Points on a hilly landscape, in no order, each with its height.
From any point a climber takes the steepest step (rise divided by distance) to one of its 2 nearest points. It stops when none of these is higher. Distance is the straight distance between rows; heights are no part of it.
zevu: -.30, .02, .17, -.26, -.30, .03, .27, .18, .10, -.18, -.04, .31, .25, .35, .12, .32, -.25, -.01, -.06, -.01, -.43, .16, .08, -.10, .12, .26, .27, .25, .30, -.02  h=457
baval: -.15, -.01, -.05, .04, -.10, .18, -.23, -.07, -.16, -.33, -.04, .07, .14, -.03, .07, .03, -.02, -.23, -.03, -.12, .06, -.14, .36, -.10, .30, .25, -.18, -.22, .02, .34  h=578
miva: -.07, .16, .08, .12, .42, .19, .09, .31, .14, -.03, -.01, .01, .11, -.18, .13, -.40, .04, -.44, -.05, -.16, -.09, -.23, .30, -.02, .14, -.45, .23, .10, -.20, .38  h=685
Befam: -.09, -.03, -.09, .14, .55, .01, .06, .08, .18, .23, -.09, -.15, -.01, -.25, .05, -.26, .02, .01, -.13, .06, .25, -.08, -.08, .12, -.13, -.36, .10, -.07, -.09, .35  h=146
Vefu: .12, -.07, -.18, .55, .06, .09, -.15, -.22, -.19, .04, -.20, .52, .03, -.49, -.07, -.13, .32, .15, .02, .00, .27, -.29, -.20, -.18, .30, .03, -.38, -.47, -.03, .05  h=505
taso: -.07, .02, .23, -.24, -.19, -.05, .48, .22, .22, -.16, .10, -.07, .17, .21, .30, .42, -.36, .13, .03, .05, -.37, .11, -.18, .14, -.15, -.04, .29, .69, .04, -.04  h=609
zeto: -.71, .06, .00, -.14, .01, .22, .41, .29, .12, .22, -.13, -.15, -.03, -.21, .11, .19, .04, .19, -.13, .18, -.01, .08, -.13, -.18, -.02, -.12, .07, .03, .18, .24  h=252
Gozi: -.52, .08, .06, -.25, -.29, .09, .10, -.05, .03, -.03, -.17, .23, -.03, .13, -.09, .07, -.08, .10, .16, .03, .12, .31, -.12, -.01, .06, .18, -.28, -.16, .21, -.09  h=423
govef: -.16, -.16, .28, .25, .05, -.14, -.02, -.14, .00, .03, .06, -.30, -.01, .16, -.28, -.21, .30, .33, .03, .43, .38, .15, -.32, .03, -.45, .09, .08, -.07, -.05, -.30  h=877
Pone: .34, -.07, .09, .20, -.09, -.10, -.12, .02, .07, -.05, .21, -.42, -.10, .16, .13, -.26, .01, .10, -.22, .21, -.20, .16, -.14, -.14, -.31, .31, .36, .17, .04, -.44  h=637
gelok: -.37, .24, -.01, -.35, -.26, .04, .01, -.12, .21, -.12, -.11, .23, -.01, .23, .05, .30, -.03, -.08, .14, -.06, .22, .15, -.12, .28, -.01, -.04, -.45, .04, .09, -.02  h=480
duku: -.11, .02, -.07, -.20, .11, .20, .06, -.08, .13, -.30, .03, .03, .22, .11, .22, .15, -.04, .01, .03, -.07, -.06, .03, .30, .05, .16, -.02, .02, .27, .08, .38  h=589
Vikav: -.34, .13, .19, .02, .02, .46, .16, .52, -.10, -.08, .17, -.07, .15, .14, .26, -.15, .15, -.25, -.07, -.24, -.24, -.03, .43, -.46, .25, .03, .36, .10, .19, .24  h=582
Lifif: -.27, .08, .14, .00, .14, .27, .17, .21, .07, -.17, .03, -.11, .21, -.03, .11, -.16, -.09, -.16, -.02, -.15, -.11, -.09, .39, -.15, .17, -.12, .21, .10, -.03, .38  h=638
pom: .08, .00, -.30, -.38, .02, .04, .05, .03, -.02, -.04, -.09, .05, -.05, .19, .30, .70, -.23, -.10, .13, -.24, .13, -.22, -.19, .31, -.08, -.17, -.52, .33, -.12, .13  h=512
fel: .68, -.06, .00, -.12, .16, -.07, -.15, -.05, .20, .03, .26, -.13, .25, .02, .15, .11, -.20, -.03, -.02, -.19, -.01, -.17, .21, -.04, -.04, .03, .31, .33, -.10, -.02  h=118
ropuv: .13, .11, -.21, .17, .08, .17, -.27, .16, -.17, .09, .09, .13, -.12, -.08, -.08, -.57, .18, -.38, -.06, -.23, -.06, -.11, .31, -.36, .19, -.23, .16, -.33, -.13, .05  h=615
vam: .54, -.16, -.32, -.21, -.08, -.08, -.29, -.28, .02, -.08, .22, .01, -.14, .17, .15, .15, -.04, .03, .01, -.10, -.01, .08, .00, .11, -.06, .05, .08, .14, .22, -.20  h=375
vigok: -.58, .20, .06, .05, .05, .29, .34, .41, -.02, .26, -.12, -.23, -.25, -.21, .11, -.13, .18, .01, -.02, .03, -.16, .10, .06, -.16, .10, -.06, .01, -.10, .09, .25  h=239
gafo: .11, .04, .08, -.03, -.15, -.01, .20, .32, .06, .06, .11, -.43, -.07, .14, .50, .32, -.16, .02, -.21, .02, -.44, -.02, .00, -.08, -.27, .25, .30, .48, .01, -.07  h=360
sugo: .45, -.19, -.17, .46, -.08, -.10, -.31, -.18, -.06, -.22, .19, .03, -.09, .01, -.32, -.24, .16, .12, .01, .04, .11, .07, .05, .08, .00, .07, -.02, -.23, .04, -.12  h=180
pakem: .23, -.06, -.13, .19, -.42, -.19, -.34, -.36, -.05, -.20, .07, .38, -.09, .01, -.13, .23, .07, -.08, .06, .05, .22, .10, -.13, .30, .07, .08, -.51, -.28, .12, -.13  h=575
fasi: .11, .08, .14, .31, .05, .03, .16, .46, .03, .21, .08, -.10, -.07, .15, -.17, -.58, .36, .01, -.01, -.12, -.39, .17, .13, -.30, -.04, -.11, .61, .09, .08, -.22  h=415
Zal: -.11, .05, -.05, .43, .15, -.03, -.12, -.09, -.25, .26, -.23, .20, -.03, -.49, -.35, -.34, .36, -.11, -.02, .04, .39, -.36, -.13, -.19, .11, -.17, -.26, -.57, -.25, .06  h=484
Fev: .45, -.21, .21, .12, .04, -.37, .01, -.08, -.14, -.04, .06, -.49, -.04, -.04, -.27, -.09, -.16, .00, -.19, .32, .18, -.18, -.30, .06, -.35, .09, .10, -.03, -.30, -.56  h=171
nanat: .02, .03, -.19, .18, .21, .11, -.16, -.12, -.05, -.08, -.10, .15, .10, -.27, .08, -.14, .02, -.25, -.19, -.14, .17, -.40, .24, -.17, .20, -.07, -.08, -.27, -.13, .29  h=627
sazu: -.33, .06, .33, .22, .19, -.19, .01, .00, -.22, .16, -.11, -.20, -.19, .03, -.41, -.61, .34, -.10, -.05, .34, .02, -.07, -.08, -.16, -.13, -.43, .16, -.29, -.32, -.22  h=788
kezut: -.29, .08, .18, -.25, -.34, -.16, .35, .04, .08, -.09, -.11, .34, .04, .32, -.01, .22, -.31, .04, -.01, .02, -.29, .27, -.30, .18, -.12, .12, .07, .18, .21, -.32  h=400
Fep: .33, -.02, -.04, .13, -.14, .14, -.32, .04, .05, -.08, .20, .00, .07, .07, -.05, -.18, .10, -.04, .11, -.26, -.10, .06, .37, -.08, .15, .20, .24, -.04, .10, .08  h=478
Tep: -.11, -.10, -.40, -.14, .30, .46, -.23, .12, -.11, -.11, .01, .06, .03, -.14, .34, -.04, .15, -.14, -.03, -.25, .07, -.17, .28, -.16, .34, .06, -.04, -.10, .25, .43  h=718
beraz: -.28, .09, -.19, -.21, .41, .39, .07, .04, -.39, .12, .05, .21, -.05, -.34, .16, -.24, .08, .31, .31, -.19, -.13, .23, .08, -.22, .60, .01, -.25, -.08, -.03, .03  h=164
Fasip: -.26, .16, .18, .29, .38, .11, .08, .10, -.05, .03, -.18, .18, .09, -.33, .05, -.53, .01, -.33, .08, -.05, -.01, -.34, .13, -.05, .19, -.59, .04, -.06, -.42, .31  h=734
Tunon: .24, -.05, -.20, .43, -.17, -.04, -.18, -.28, -.04, -.06, -.21, .47, .00, -.29, -.10, .02, .23, .11, .12, -.04, .23, -.09, -.14, .15, .16, .14, -.46, -.30, .04, .07  h=524
kava: .28, -.05, .01, -.19, -.22, -.13, -.11, -.21, .11, -.11, .10, .00, .05, .25, .00, .12, -.13, -.02, -.05, .02, -.20, .22, .12, .01, -.04, .24, .16, .13, .12, -.13  h=327
Segol: .10, -.17, -.36, -.04, .37, .36, -.18, .15, .03, -.15, -.06, .18, .25, -.11, .33, .24, .04, -.17, -.02, -.35, .06, -.37, .16, .14, .29, .08, -.11, .11, .18, .51  h=678
ziz: -.23, .01, .18, -.15, .06, .11, .58, .18, .25, -.12, .02, .07, .17, .03, .15, .16, -.11, .23, .01, .05, -.33, .18, -.02, .02, .07, -.15, .38, .50, .26, .13  h=653
dem: .51, -.03, .18, -.24, -.04, -.07, -.15, .07, .25, .06, .35, -.18, .24, .22, .30, .18, -.11, .13, .06, -.12, -.18, .11, .11, -.06, -.05, .17, .45, .56, .03, -.26  h=98
Ruz: -.30, .09, .05, .00, .25, .19, .03, -.24, -.35, .00, -.01, .27, .01, -.31, -.03, -.32, .07, .32, .34, -.05, .02, .12, .14, -.11, .41, -.07, -.31, -.16, -.22, .07  h=152
Rebag: .48, -.16, -.40, -.12, -.11, -.01, -.27, -.23, -.01, -.07, .01, .23, -.06, -.10, .03, .24, .00, -.04, .04, -.21, .04, -.12, .05, .13, .06, .15, -.09, -.08, .17, .05  h=419
Fadur: .06, -.15, .17, .20, .04, -.37, -.03, -.35, .02, .04, -.15, .08, .14, -.10, -.48, .05, .36, .29, .16, .34, .47, -.11, -.35, .35, -.17, -.11, -.24, -.10, -.17, -.14  h=150
zage: -.11, -.06, -.20, -.35, .12, .20, .27, .28, .21, .01, -.05, -.19, -.04, -.01, .23, .64, -.17, .02, .05, -.15, -.11, -.05, -.11, .38, -.02, -.14, -.25, .35, -.01, .37  h=231
Zek: -.40, .02, -.08, -.05, -.19, .21, -.15, -.07, -.26, .01, -.09, .17, -.09, -.10, -.24, -.11, .11, .15, .24, .00, .18, .27, -.03, -.17, .28, .21, -.44, -.39, .11, -.11  h=460
Lupa: .08, .00, -.06, .14, -.05, -.17, -.04, .06, -.03, .21, -.06, -.29, -.19, -.08, -.25, -.16, .12, -.06, -.22, .11, .24, -.11, -.05, -.01, -.27, .01, .02, -.35, -.04, -.08  h=211
povon: .04, -.02, -.26, -.23, -.01, .05, -.03, -.04, .03, -.08, -.16, .20, .12, -.10, .18, .55, -.21, -.12, .02, -.18, .37, -.39, -.14, .23, -.06, .08, -.52, .02, -.02, .16  h=474
Gesi: .11, -.17, .14, .17, -.20, -.23, -.13, -.15, .00, -.07, .13, -.27, -.09, .20, -.07, -.10, .03, .22, -.12, .36, .16, .30, -.26, .03, -.38, .26, .05, -.01, .05, -.41  h=765
tud: -.27, .13, -.10, -.11, -.01, .13, -.03, -.22, .16, -.26, -.16, .31, .14, .01, .23, .10, .01, -.01, .19, -.12, .17, .08, .09, .20, .26, -.07, -.44, .09, .07, .23  h=538
Fafan: .01, -.04, .09, .03, -.22, -.19, -.09, -.27, -.01, -.14, -.07, -.04, .01, .07, -.18, -.01, -.08, .00, -.05, .17, -.09, .21, .13, .00, .04, .14, -.02, -.15, .01, .01  h=297
Zar: .27, -.05, .21, -.23, -.14, -.16, .27, .05, .03, -.08, .06, -.20, .03, .22, .15, .28, -.51, .06, .13, .06, -.17, .12, -.17, .13, -.28, .09, .12, .52, -.13, -.30  h=569
mavev: -.32, -.02, .05, -.14, -.16, .02, .25, .13, -.08, -.01, -.10, .11, .02, .11, -.06, -.11, -.26, .02, -.14, .05, -.24, .04, .10, -.34, .09, .22, .37, -.18, .23, -.03  h=540
peten: .64, -.13, -.09, .14, .03, -.24, -.06, -.15, -.11, -.02, .11, -.27, -.06, -.15, -.05, .05, -.19, -.04, -.13, .03, .16, -.25, -.06, .11, -.26, .07, -.02, -.03, -.19, -.25  h=183
durad: .18, .07, .14, .34, -.09, .11, -.09, .28, -.02, .08, .20, -.08, -.04, .15, -.24, -.52, .23, -.03, .14, -.19, -.26, .18, .30, -.22, .12, .11, .40, -.11, -.01, -.10  h=437
toder: -.10, .01, .21, -.14, -.19, -.02, .26, .31, .08, -.07, .02, -.07, .19, .14, -.09, .04, -.33, -.18, -.20, -.07, -.33, -.14, .17, -.23, -.02, .15, .55, .03, .05, .04  h=596
suru: -.27, .05, .35, .24, .08, -.06, .05, -.03, -.44, .09, -.05, .01, -.15, -.05, -.41, -.58, .17, .06, .10, .14, -.14, .02, .12, -.18, .12, -.17, .02, -.41, -.41, -.10  h=919
Donab: -.08, -.06, .18, .40, -.02, -.19, -.13, -.59, -.14, -.09, -.07, .37, .18, -.18, -.19, -.09, .25, .26, .20, .27, .40, .02, -.17, .12, .06, -.15, -.36, -.16, -.16, -.01  h=157
Pif: .08, .01, .09, -.05, .20, .10, .36, .31, .34, .08, .04, -.28, .04, -.13, .04, .08, -.16, .05, -.09, -.05, -.40, -.01, .07, .03, -.01, -.19, .53, .37, .02, .21  h=695
Nemut: -.03, -.03, -.15, -.06, .01, .09, .07, .09, -.03, .08, .08, -.02, -.04, .05, -.01, -.32, -.02, .01, -.19, -.01, -.14, .07, .17, -.36, .03, .00, .46, -.06, .25, -.03  h=485
mozi: -.02, .04, .02, .01, -.11, .29, -.04, .30, .05, -.01, .18, -.02, .00, .11, .16, -.08, .20, -.02, .17, -.30, -.27, .13, .44, -.26, .25, .23, .34, .08, .28, .17  h=527
foz: -.24, .13, .23, .20, .31, .09, .08, .08, -.27, .11, -.08, .07, -.11, -.20, -.16, -.66, .09, -.12, .18, -.07, -.12, -.10, .14, -.15, .15, -.39, .05, -.20, -.40, .05  h=810
Bese: .54, -.08, .15, .00, .08, -.11, .09, .15, .08, .05, .13, -.50, -.01, .01, .17, .05, -.36, .03, .12, -.02, -.18, -.05, -.07, .02, -.29, .14, .19, .52, -.27, -.31  h=530
Sev: .36, .06, .00, -.10, -.32, -.43, -.18, -.30, -.13, .05, .14, .15, -.16, .16, -.18, .44, .01, -.07, .08, .04, .34, .04, -.39, .35, -.22, -.06, -.59, -.10, -.05, -.50  h=683
pade: .34, .10, -.15, -.23, -.19, -.04, -.17, -.12, -.01, -.24, .11, .16, -.01, .37, .30, .51, -.18, -.22, .19, -.29, .01, -.11, .04, .36, -.05, -.02, -.40, .34, -.11, -.09  h=587
tezev: -.43, .12, -.08, -.02, .62, .23, -.04, .10, -.10, .44, -.21, .09, .01, -.56, -.04, -.12, .20, .19, .14, .00, .18, -.09, -.18, -.15, .35, -.21, -.31, -.23, -.10, .32  h=182
fivor: .31, -.11, -.27, .02, -.08, -.07, -.08, -.22, -.06, -.09, -.06, .14, .14, -.22, .09, .32, -.22, -.14, -.13, -.07, .27, -.41, .05, .09, -.05, .10, -.26, -.17, -.05, .14  h=448
Kovu: -.04, -.01, .10, -.10, -.29, -.19, -.04, .01, .01, .01, .07, -.36, -.08, .25, .36, .38, -.21, -.05, -.22, .22, -.22, .01, -.01, -.07, -.35, .39, .05, .17, -.03, -.08  h=392
vilar: -.01, -.09, -.08, .22, .46, .02, -.01, -.16, -.06, .06, -.06, .05, -.02, -.15, -.07, -.45, .16, .17, .05, .09, .21, .05, .06, -.07, .05, -.31, .06, -.12, -.08, .17  h=154
Firu: .06, .05, -.27, -.02, .25, .24, -.24, .16, -.02, .06, -.05, -.02, -.07, -.11, .13, -.19, .17, -.34, -.14, -.26, -.15, -.26, .33, -.18, .26, -.09, .16, -.14, .05, .39  h=670
mobe: -.15, .02, -.06, -.11, -.08, -.17, .05, -.21, .12, .08, -.23, -.13, .02, -.20, -.12, .23, -.09, .10, -.07, .12, .07, -.10, -.03, .12, -.03, -.02, -.13, -.11, -.12, .23  h=280
fop: -.44, .05, -.15, -.19, .49, .36, .20, .21, -.11, .21, -.21, .04, -.08, -.43, .01, -.14, .10, .20, .19, -.06, -.03, .15, -.03, -.13, .46, -.10, -.22, -.12, .13, .22  h=176
zufo: -.37, .03, -.08, -.07, .30, .03, -.02, -.09, -.01, .49, -.21, -.03, -.05, -.36, -.28, -.05, .31, .15, -.03, .17, .33, -.06, -.14, -.15, .00, -.16, -.14, -.30, -.04, .21  h=191
sem: .06, -.14, -.05, .37, .07, -.06, -.18, -.30, -.11, -.12, .03, .10, .03, -.09, -.27, -.28, .21, .25, .09, .16, .37, .08, -.03, .03, -.07, -.05, -.14, -.28, -.03, -.03  h=165
sar: .38, -.21, .00, .23, -.28, -.40, -.19, -.37, -.16, -.04, .09, .06, -.03, -.09, -.31, .24, .12, .09, -.07, .22, .35, .00, -.25, .28, -.09, .11, -.37, -.26, -.02, -.30  h=636
Gari: .08, .14, .03, -.13, -.46, -.22, -.23, -.15, .06, -.12, .16, .22, -.27, .59, .07, .20, -.07, -.06, .01, .00, -.23, .42, -.23, .26, -.12, .16, -.11, .07, .29, -.45  h=361
Mogu: -.02, .07, -.09, .10, .13, .06, -.05, .13, -.10, .13, .06, -.05, -.23, .09, -.04, -.62, .11, -.25, -.21, .03, -.03, .05, .17, -.36, -.04, -.30, .33, -.22, -.03, -.12  h=549
lige: .63, -.02, .10, -.25, -.26, -.13, -.31, -.07, .09, -.01, .41, .02, .01, .44, .20, .20, -.16, .06, .11, -.08, -.24, .23, -.17, .00, -.09, .23, .17, .48, .10, -.60  h=58
fevis: .00, -.10, .34, .34, .14, -.24, -.09, -.05, -.05, -.06, -.03, -.41, -.09, .07, -.29, -.50, .25, .01, -.17, .39, .12, .02, -.14, .03, -.27, -.11, .23, -.10, -.21, -.30  h=772
vifub: .50, -.05, -.18, .40, .06, -.11, -.23, .01, -.02, .01, .09, -.20, -.15, -.10, -.13, -.31, .18, -.19, -.22, -.03, .15, -.16, .02, .06, -.21, -.04, .04, -.25, -.09, -.08  h=198
Fona: -.17, -.03, -.01, -.03, .11, -.15, .03, -.03, .07, .44, -.15, -.21, -.04, -.27, -.47, .00, .18, .04, -.13, .25, .31, -.25, -.25, -.04, -.25, -.15, .05, -.34, -.14, .04  h=200
vemep: -.18, -.06, .40, -.02, -.20, -.22, .00, -.25, .08, .16, -.09, -.04, .08, -.09, -.43, .23, .09, .18, .23, .29, .46, -.02, -.33, .31, -.30, .06, -.26, -.13, -.09, -.08  h=145
rodog: -.44, .04, -.04, -.27, -.03, .23, .50, .31, .25, .00, -.13, -.18, -.04, -.14, .16, .52, -.02, .15, .00, .02, -.22, .13, -.15, .20, .06, -.15, -.04, .30, .13, .35  h=240
luz: -.03, -.01, .13, -.31, -.21, .07, .01, -.04, .02, -.41, .11, .00, .35, .43, .19, .35, -.24, -.19, -.04, -.09, -.15, .00, .24, .06, .02, .12, .03, .30, .01, .19  h=520
sizif: -.32, .16, .00, .17, .16, .09, .01, -.24, .12, -.06, -.37, .48, .12, -.32, .06, -.01, .20, .22, .35, .02, .23, .01, -.10, .21, .30, -.13, -.59, .02, -.11, .20  h=504
tatul: -.42, .12, .02, .06, .00, .08, .12, .26, .02, .27, -.15, -.25, -.24, -.10, -.09, -.27, .13, -.14, -.12, .07, .07, -.03, .01, -.11, -.17, -.05, .03, -.30, -.01, .11  h=226
vuluf: .10, .04, .13, -.11, -.37, -.19, .02, .08, .07, -.04, .05, .36, .01, .49, -.02, .13, -.16, .02, .05, -.08, -.42, .41, -.21, .10, -.11, .33, .20, .19, .33, -.49  h=354
Sofuf: .44, -.10, -.22, -.17, .44, .07, .02, .22, .18, .10, .09, -.08, .15, -.15, .16, .18, -.18, -.15, -.14, -.29, -.09, -.29, .16, .03, .07, -.13, .29, .20, .02, .31  h=131
Fom: -.22, -.06, .03, -.34, -.26, .03, .01, -.03, -.05, -.22, .08, -.18, .07, .41, .34, .56, -.21, -.07, -.22, .07, -.06, -.06, .04, -.03, -.19, .19, -.09, .18, .05, .09  h=444
nusiv: .12, .17, -.06, -.35, -.28, -.27, -.04, -.11, .02, .16, .02, .07, -.32, .29, -.05, .44, -.09, -.03, .09, -.05, .14, .11, -.38, .33, -.28, -.06, -.44, .07, -.05, -.42  h=745
tobab: .15, -.09, -.26, -.04, .40, .03, -.01, .11, .15, .09, .01, -.22, .03, -.12, .26, .01, -.14, -.11, -.23, -.06, .14, -.22, .09, .09, -.18, -.15, .10, .07, -.02, .32  h=138
Musa: -.04, .09, .16, -.03, .01, -.10, .36, .32, .20, .14, -.03, -.21, .02, .00, -.03, -.16, -.18, -.06, -.30, .04, -.39, -.12, -.02, -.18, -.12, -.15, .69, .20, .02, -.06  h=652
fak: .08, -.10, .17, .18, -.05, -.14, .09, .02, .10, -.03, .08, -.12, .08, .22, -.02, -.30, .03, .28, -.09, .18, -.32, .30, -.07, -.15, -.17, .24, .47, .23, .19, -.31  h=556
Sav: .31, .01, -.16, .00, -.48, -.11, -.41, -.24, .01, -.22, .19, .26, -.27, .32, -.10, .20, .03, -.07, .08, -.07, -.03, .25, -.10, .36, .03, .07, -.30, -.08, .22, -.32  h=469
Bunu: -.33, -.01, -.10, -.26, -.01, -.07, .28, -.02, .16, .30, -.16, -.15, -.08, -.09, -.08, .22, -.03, .26, -.14, .27, .04, .07, -.25, -.04, -.17, -.05, .13, .02, .11, .07  h=267
giba: -.39, -.01, .08, .01, -.19, .18, -.19, -.06, -.26, -.25, .03, .14, .03, .03, -.02, -.11, -.11, -.08, .16, -.04, -.08, .23, .32, -.26, .34, .34, -.21, -.32, .04, .11  h=522
tov: .32, .08, .05, -.25, -.21, -.33, -.01, -.22, -.02, -.12, -.01, .04, -.12, .25, .08, .44, -.35, -.13, .17, -.04, -.01, .02, -.13, .31, -.22, -.04, -.40, .25, -.21, -.28  h=672

Two climbers start at each pair of points below. Name the first point that both come to, or write -.
dem, Fafan => -
beraz, tatul => -
Fadur, fivor => -

For each start below, name the point where the climber stops.
vam => nusiv
Gari => nusiv
rodog => nusiv
Zal => nusiv
